Points, in no order, along strands that fork and pass close to each other.
(in the rows, 128 means zero)
Two points are linked if the straight distance between their rows is under 108. Some points are linked to none.
Tomid: [131 137 132  87 167 138 164  88 150 165 128 165 152 138  81 122 121 106
  63 130 154 158 144 203 115 122 191]
neb: [110 118 146  86 136 149 148 123 119 118 130 157 159 150 107 159 145 100
  78 203 125 133 147 185 144 121 129]
tivep: [153 132 161 139  93 138 114 109 149 145 124 150 118 141 133 138 183 118
 104 154 117 138 123 118 139 113  65]
lud: [ 88 121 129 138  87 117 169 196 124 134 134  91 116 130 121 124 137  96
 141  96  88 158 148 123 146 113 100]
totas: [152 159 110 125 171 113 131 109 144 181 134 156  96 110 116 115 158 109
  81  66 139 175  86 149 118 102 171]
Dok: [154 152 117 113 150 152 106  89 129 104 136 136 156 145 156 131 109 168
 130 191 147  93  76 133 124 140 100]
Muti: [168 156 103 152 112  95 143 131 180 155 136 131 126 135 119 132  81 123
 139 113 103 132 117  75 152 129 113]
befem: [143 150 101 157 155 167 120  91 145 135 143 163 158 140 137 156 129 107
 107 161  79 128  68 121 153  89  81]
Bor: [127 154 120 110 146 119 111 118 122 119 123 115 123 106 164  98 130 173
 149  92 172 109  96 147  90 129 155]
paber: [124 161 122 152 184 136 104  77  99 128 100 156  96  99 157 116 151 151
 130  63 170 211  54 148 131  82 136]
Kofaf: [125 102 160 102 107 133 112 121 154 119 109 147 157 137  71 126 112 109
 100 171 161 135 203 145 133 147 146]
zag: [145 115 137 169 115 118 113 151 160 144 121 113 124 145  86 150 140  71
 126 105  66 180 175  73 162 113 120]
Rep: [137 126  99 128  89 121 168 169 151 118 132 149 111 156 141 176 131  77
  99 171  73 105 109 106 165 116  57]
miro: [151 142 133 108 118 115  99  92 144 102 120 124 147 118 133  94  63 194
 156 155 190  83 141 100  94 171 141]
vife: [183 170  88 176 124 118 118 128 178 130 131 128 128 125 141 142  73 114
 156 105  74 127  99  41 140 123 107]
Kotoz: [157 133  80 173 127 124 105 155 177 106 116 109 133 132 117 142  63  87
 149 104  72 142 144  36 156 135 129]
faziz: [ 69 114 123 118 128 125 176 102 119  93 126 141 183 137 131 113  16 182
 144 176 125 122 128 125 193 130  78]
Mobo: [152 178 108 100 157 102 158 121 135 184 131 163  79 119 147 121 167 129
  77  91 153 157  54 171 126 104 145]
vubon: [165 125 179 139  63  76 129  73 165 171 113 151 134 132 132 119  88 177
 133 139 154 116 148  80 161 143  75]
fuv: [131 133 121  96 150 136 147 124 144 141 130 154 146 141  86 142 128  99
  79 168 133 139 146 178 125 132 171]
sifik: [128 120 126 168  94 145 115 142 148 111 123 119 141 133 117 143 119  92
 148 128  68 158 157  72 156 118  81]
doguf: [117 113 169 139  62 105 146 165 144 138 113  92 128 144 118 123 134 107
 163  94 103 173 183 103 160 125  91]
Valo: [110 117  93 175 142 171  87 146 101  88 143 110 134 113 125 147 132 113
 144 122  74 122 157  90 103 133 147]
teg: [105 140 132 103 103 122 161 147 109 117 141 120 145 141 169 121 108 176
 156 182 138  91  87 150 143 143  81]
fegi: [141 143 125  95 158 139 139 139  89 140 155 139  97 132 149 148 212 123
  85 146 132 121  93 181 110 127 152]
gel: [106  95 152  90 126 153 138 157  99  91 127 127 141 139 104 160 166  94
  93 193 126 120 177 173 121 139 155]
Pena: [102 110 133 105 117 145 134 137 111  94 135 107 149 125 121 104 105 140
 149 140 157 109 162 151 104 152 143]
pem: [132 105 156 147 105 161  57 116 136  84 106 140 160 122  92 140 120 109
 126 174 118 126 197  87 118 142 136]
roke: [109 104 135  96 118 167 113 151  83  64 144  92 152 137 153 126 118 143
 158 183 146  89 152 150 108 160 125]
Zibiz: [165 130 152 130  72 108 124 171 144 145 110 108  88 126 113 133 170 121
 121 129 138 105 153  94 106 162 135]
Sufaz: [154 131 110 139 112 103 154 130 180 132 116 132 135 153  98 138  63  91
 115 126  94 149 154  87 178 135 111]
dodut: [107 154 175 137 100  98 136 121 130 165 118 121 112 122 164 104 168 151
 156  82 115 166 103 134 153  87  67]
Guk: [143 152 146 125 110  72 169  87 155 205 132 171 118 139 152 120 134 152
 107 109 141 132  65 144 178  90  61]
mavap: [122 106 162  83 128 115 135 132  99 135 123 105 103 113 127  98 178 140
 130  99 198 104 143 190  89 142 165]
ruk: [169 124 117  97 165 168  76  87  91  95 130 139 125 132 175 145 184 163
 115 181 165 111  66 148 132 141 136]
Zumu: [150 134 132 150 124 146  56  83 123  95 110 125 109 113 145 109 154 153
 138 127 161 123 130  90  81 140 132]
kogu: [125 129 191 126  76 101 133  86 141 161 121 140 131 139 143 109 131 169
 138 133 149 140 137 119 153 117  64]
mosub: [107 164  85 108 119 108 204 190 112 163 159 121 100 140 149 137 137 102
 107 136  83 132  67 158 134 107 102]
gek: [120  97 150  90 131 155 108 133 114  98 121 134 168 129  89 140 126 110
 100 180 165 103 191 172 105 155 176]
lofa: [105 122 111 172 202 177 110 118  75 122 152 121 126  90 142 125 161 118
 141  75  91 147 117 139  87 121 167]
Sova: [136 108 152 149 127 167  37  95 116  85 124 129 134 110 123 131 162 131
 130 154 137 123 174  84  95 148 147]
ket: [168 148 151 126  89 111 134 150 153 159 128 139  88 130 118 150 193 114
  91 136 119 120 133 121 127 135 111]
saz: [125 133 125 163 164 180  87 101  98 116 141 164 139 125 145 176 197 111
 104 165  66 135 110 116 134 104  98]
Zezeg: [131  91 114 117 188 144  98 103  72 121 117 101 100  91 147 104 164 133
 161  70 200  83 125 175  73 134 204]
Falim: [135 109 140 108 127 179  76 114  95  62 144 117 165 134 162 134 123 164
 162 207 143 101 126 137 115 150 115]
nav: [127 136  87 154 122 154 149 140 145 119 150 160 145 158 142 184 120  88
 104 183  68 100  66 111 161 101  58]
Luru: [ 94 121  96 114 138 139 172 127 142  92 128 146 162 153 132 135  48 138
 119 179 110 116 122 127 169 135  75]
pazas: [138 107 153 128  57 102 140 188 157 125  92  93 103 132 103 129 122 116
 124 133 146 103 178  93 118 166 129]
kivot: [128  91 161 146  61  99 138 188 153 122  92  84 109 143  87 139 136  86
 137 106 106 141 196  77 144 148 115]
movaf: [117 101 118 129 143  87 178 151 174 161 117 111 143 157  71 120  61  75
 122  79 110 180 169 120 182 134 159]
kan: [107 165  75 108 151  90 200 178 133 186 154 123 111 117 125 114  95 102
 117  65 109 139  92 160 120 108 178]
bafi: [117 170  97  87 147  69 191 159 141 180 153 125 106 124 132 104  90 146
 115  88 145 116 100 167 109 125 189]
nop: [133 177 124 116 147  78 165 108 142 200 132 166 107 130 162 117 152 149
 102  93 142 151  26 166 157  89  91]
Pomub: [137 132 119 170 139 174  76 103 129  92 146 155 151 129 146 169 144 115
 125 179  73 113 100  96 137 103  76]
vak: [123 114 127 120 153 123 165 119 170 165 122 137 162 142  55 119  79  94
  97  99 125 182 172 151 153 119 181]
kazok: [ 93 109 131 116  87 121 162 147 136  93 112 126 152 150 140 125  74 138
 141 175 121 117 144 114 166 142  58]
dob: [118  91 149 154 122 136  93 155 123 139 127 129 110 123  74 153 189  91
 108 116 113 123 186 122 104 135 171]
mogud: [104 110 116 126 115  91 181 191 151 149 117  92 118 142 102 118 105  90
 135  75 102 162 160 118 152 132 144]
guno: [151 160 115 108 135 115 134 124 145 145 129 126 108 120 128 107 139 143
 113 112 158 116 104 137 101 131 149]
Fipur: [142 133 175 152  83 114 128 100 144 166 121 144 127 138 145 126 150 133
 134 117 117 157 106 109 158  96  44]
paza: [127 139 109 100 184 123 106 109  86 105 124 106  98  88 180 104 138 165
 158  63 199 101  84 172  82 122 195]
Mumu: [104 125 152 128  73 106 168 139 126 125 124 133 136 135 151 121  97 177
 164 174 127  92 122 115 156 131  54]
Mubu: [128 153 179 141 103  47 155  88 148 199 123 165 120 133 169 125 109 194
 133  92 130 110  56 120 193  81  60]
befa: [166 142 112 132 155 167  87  76 114 109 134 157 138 145 163 154 158 152
 112 186 152  91  46 132 138 122  94]
Pazu: [114  65 139 151 143 117 120 177 104 167 127 119  97 117  68 140 207  82
 106  86 120 116 170 149  92 131 192]
dogo: [150 136 153 144 109  77 109  94 171 148 115 104 145 133 113  98  49 157
 171  79 136 150 165  69 137 140 143]
luf: [132  88 148 163 112 120  97 165 153 155 110 114 122 134  60 151 159  74
 126  96  98 155 193  89 136 121 162]
pepeb: [162 137 130 122 143 146  65  86 103  85 116 123 115 122 177 117 164 180
 145 154 172 113  87 111  98 140 119]
Tef: [145 115 111 129  92 101 170 153 180 124 119 152 118 167 115 175 104  77
  94 150  87 126 140  93 186 124  80]
kuv: [ 93  65 108 157 126 126 136 209  88 132 134  97  89 108  96 143 182  79
 134  91 102  93 168 135  90 144 180]
bubez: [106 144 149 103 155 114 132  98  94 126 107 129 100 113 174 105 169 168
 140  86 194 166  90 190 120  98 139]
tun: [ 92  93 104 164 158 151 126 173  66 126 155  97 103  97 125 131 176  97
 161  72 105 101 150 148  88 134 167]
mezim: [132 131 112 154 177 170  78 115  89 111 144 156 109 124 135 168 206 118
 109 150  94 125 127 121 113 138 148]
rudon: [133 108 156 151  78 143  85 107 145 111 109 125 158 128  98 122  99 106
 147 137 105 157 193  74 138 128 103]
sut: [170 148 122 122 116 119 119  94 173 132 126 141 140 126 114 102  72 159
 121 149 167 106 142 100 115 161 139]
Zam: [120 126 151 124  61  90 141 170 137 119 103  94 113 120 141 107 103 162
 170 128 144  98 169 102 108 156 120]
tula: [125 170  67 119 142 115 183 180 135 171 155 128 103 126 124 139 121  86
  93 109  76 139  84 134 128 118 145]
deze: [139  73 140 103 161 137 112 127  87 130 131 100 100 102 111 107 179 121
 135 102 191  74 155 185  74 146 209]
voton: [ 70 117 127  90 146 133 182 110 110  95 136 128 181 138 129 105  38 184
 147 167 148 120 134 173 159 138 115]
Kob: [ 97 137 134 101 152 135 172  97 132 130 141 132 168 131 118 105  70 153
 125 141 150 140 141 176 133 127 146]
fus: [170 124 160 129  81 116  86  78 169 134 111 149 146 141 119 113  91 157
 125 164 166 118 155  83 128 155 103]
gug: [119 150 147 126 152 125 120  79  94 129 103 147 116 128 170 112 162 174
 131 103 184 186  55 180 143  78 101]
felap: [137 118 107 127 165 198  72 113  82  62 152 117 153 132 157 152 141 144
 147 191 108 100 122 117 119 148 144]
toki: [109 153 112  89 107 103 185 193  92 145 156 106  93 127 157 128 180 127
 125 141 117 109  87 175 108 126 122]
dedid: [142 160 113 147 195 148 122  79 120 152 110 163 104  98 127 119 161 115
  85  49 142 207  76 161 123  87 167]
finod: [116 138 141 107 147 125 185 104 152 168 133 148 162 135  81 104  82 134
 108 104 149 165 151 177 143 117 170]
sir: [132 153  93 137 145 156 103 122 127  93 142 122 153 119 148 125  93 153
 153 158 115 105 104 110 109 132 110]
Pidi: [118 139  97 148 155 168 104 129 108  83 150  95 149 108 150 112 109 130
 165 117 106 118 121 102  87 135 141]
sadi: [126 107  92 175 124 126  93 164 154 102 114  79 137 117 103 126  71  95
 175  73  86 141 157  52 119 139 160]
razi: [139 184  87  89 154 105 167 148 125 153 154 126 107 126 155 109 112 160
 121 124 142  99  63 161 100 127 147]
tivu: [110  95 154 123  94 128 124 134 156 116 107 120 152 138  80 113  91 105
 126 140 139 158 202 112 153 142 122]
daz: [ 91 126 127 121 102 120 131 155 121  96 131  91 142 122 145 103  82 159
 189 118 127 105 146 112 113 139 122]
bofud: [128 124  91 144 190 176  74 140  80  84 164 140 115 120 150 172 165 136
 131 170  95  89 126 114  91 159 176]
Suf: [ 91  86 118 183 193 187  96 122  57 115 145 111 119  90 132 127 163 101
 175  71  98 115 159 146  82 130 179]
vavi: [116 118 171  89 134 119 116  91  89 119 113 115 117 107 158  86 164 167
 141  94 223 132 132 184  96 121 156]

A fork is a point with three links, a tip a point with one. Leave the first point through the second and follow the links. Name the first fork or tip that comes.
rudon, tivu | finod
lofa, Suf | rudon
tula, kan | Mubu
sadi, Kotoz | pazas
Zezeg, paza | toki
pem, Sova | Valo

A fork is a point with three links. Follow the links from the first point to the second and name the forks in between, in order.
Suf, Luru | rudon finod
sifik, Falim | rudon finod pazas
lud, mezim | pazas
Pomub, tivu | pazas finod
mogud, ruk | finod rudon

Follow the links from the first point to the second, and from the first to the third. Name the last point that the two ways share.
Sova, tun, sut | rudon
zag, Pidi, bofud | rudon
pem, faziz, doguf | finod
Fipur, zag, saz | pazas
kogu, vife, sifik | pazas
teg, ruk, Fipur | finod

Name the points in between on the shortest way along the links from the first point to the second, in order.
Kofaf, miro | gek gel neb fuv Tomid finod vak movaf mogud lud doguf kivot pazas Zibiz ket tivep Fipur kogu vubon fus sut
Suf, Kob | tun kuv Pazu dob luf zag sifik rudon tivu Kofaf gek gel neb fuv Tomid finod
totas, Zezeg | dedid paber gug bubez vavi mavap deze
Zibiz, befem | pazas Zam daz Pena roke Falim felap bofud mezim saz Pomub
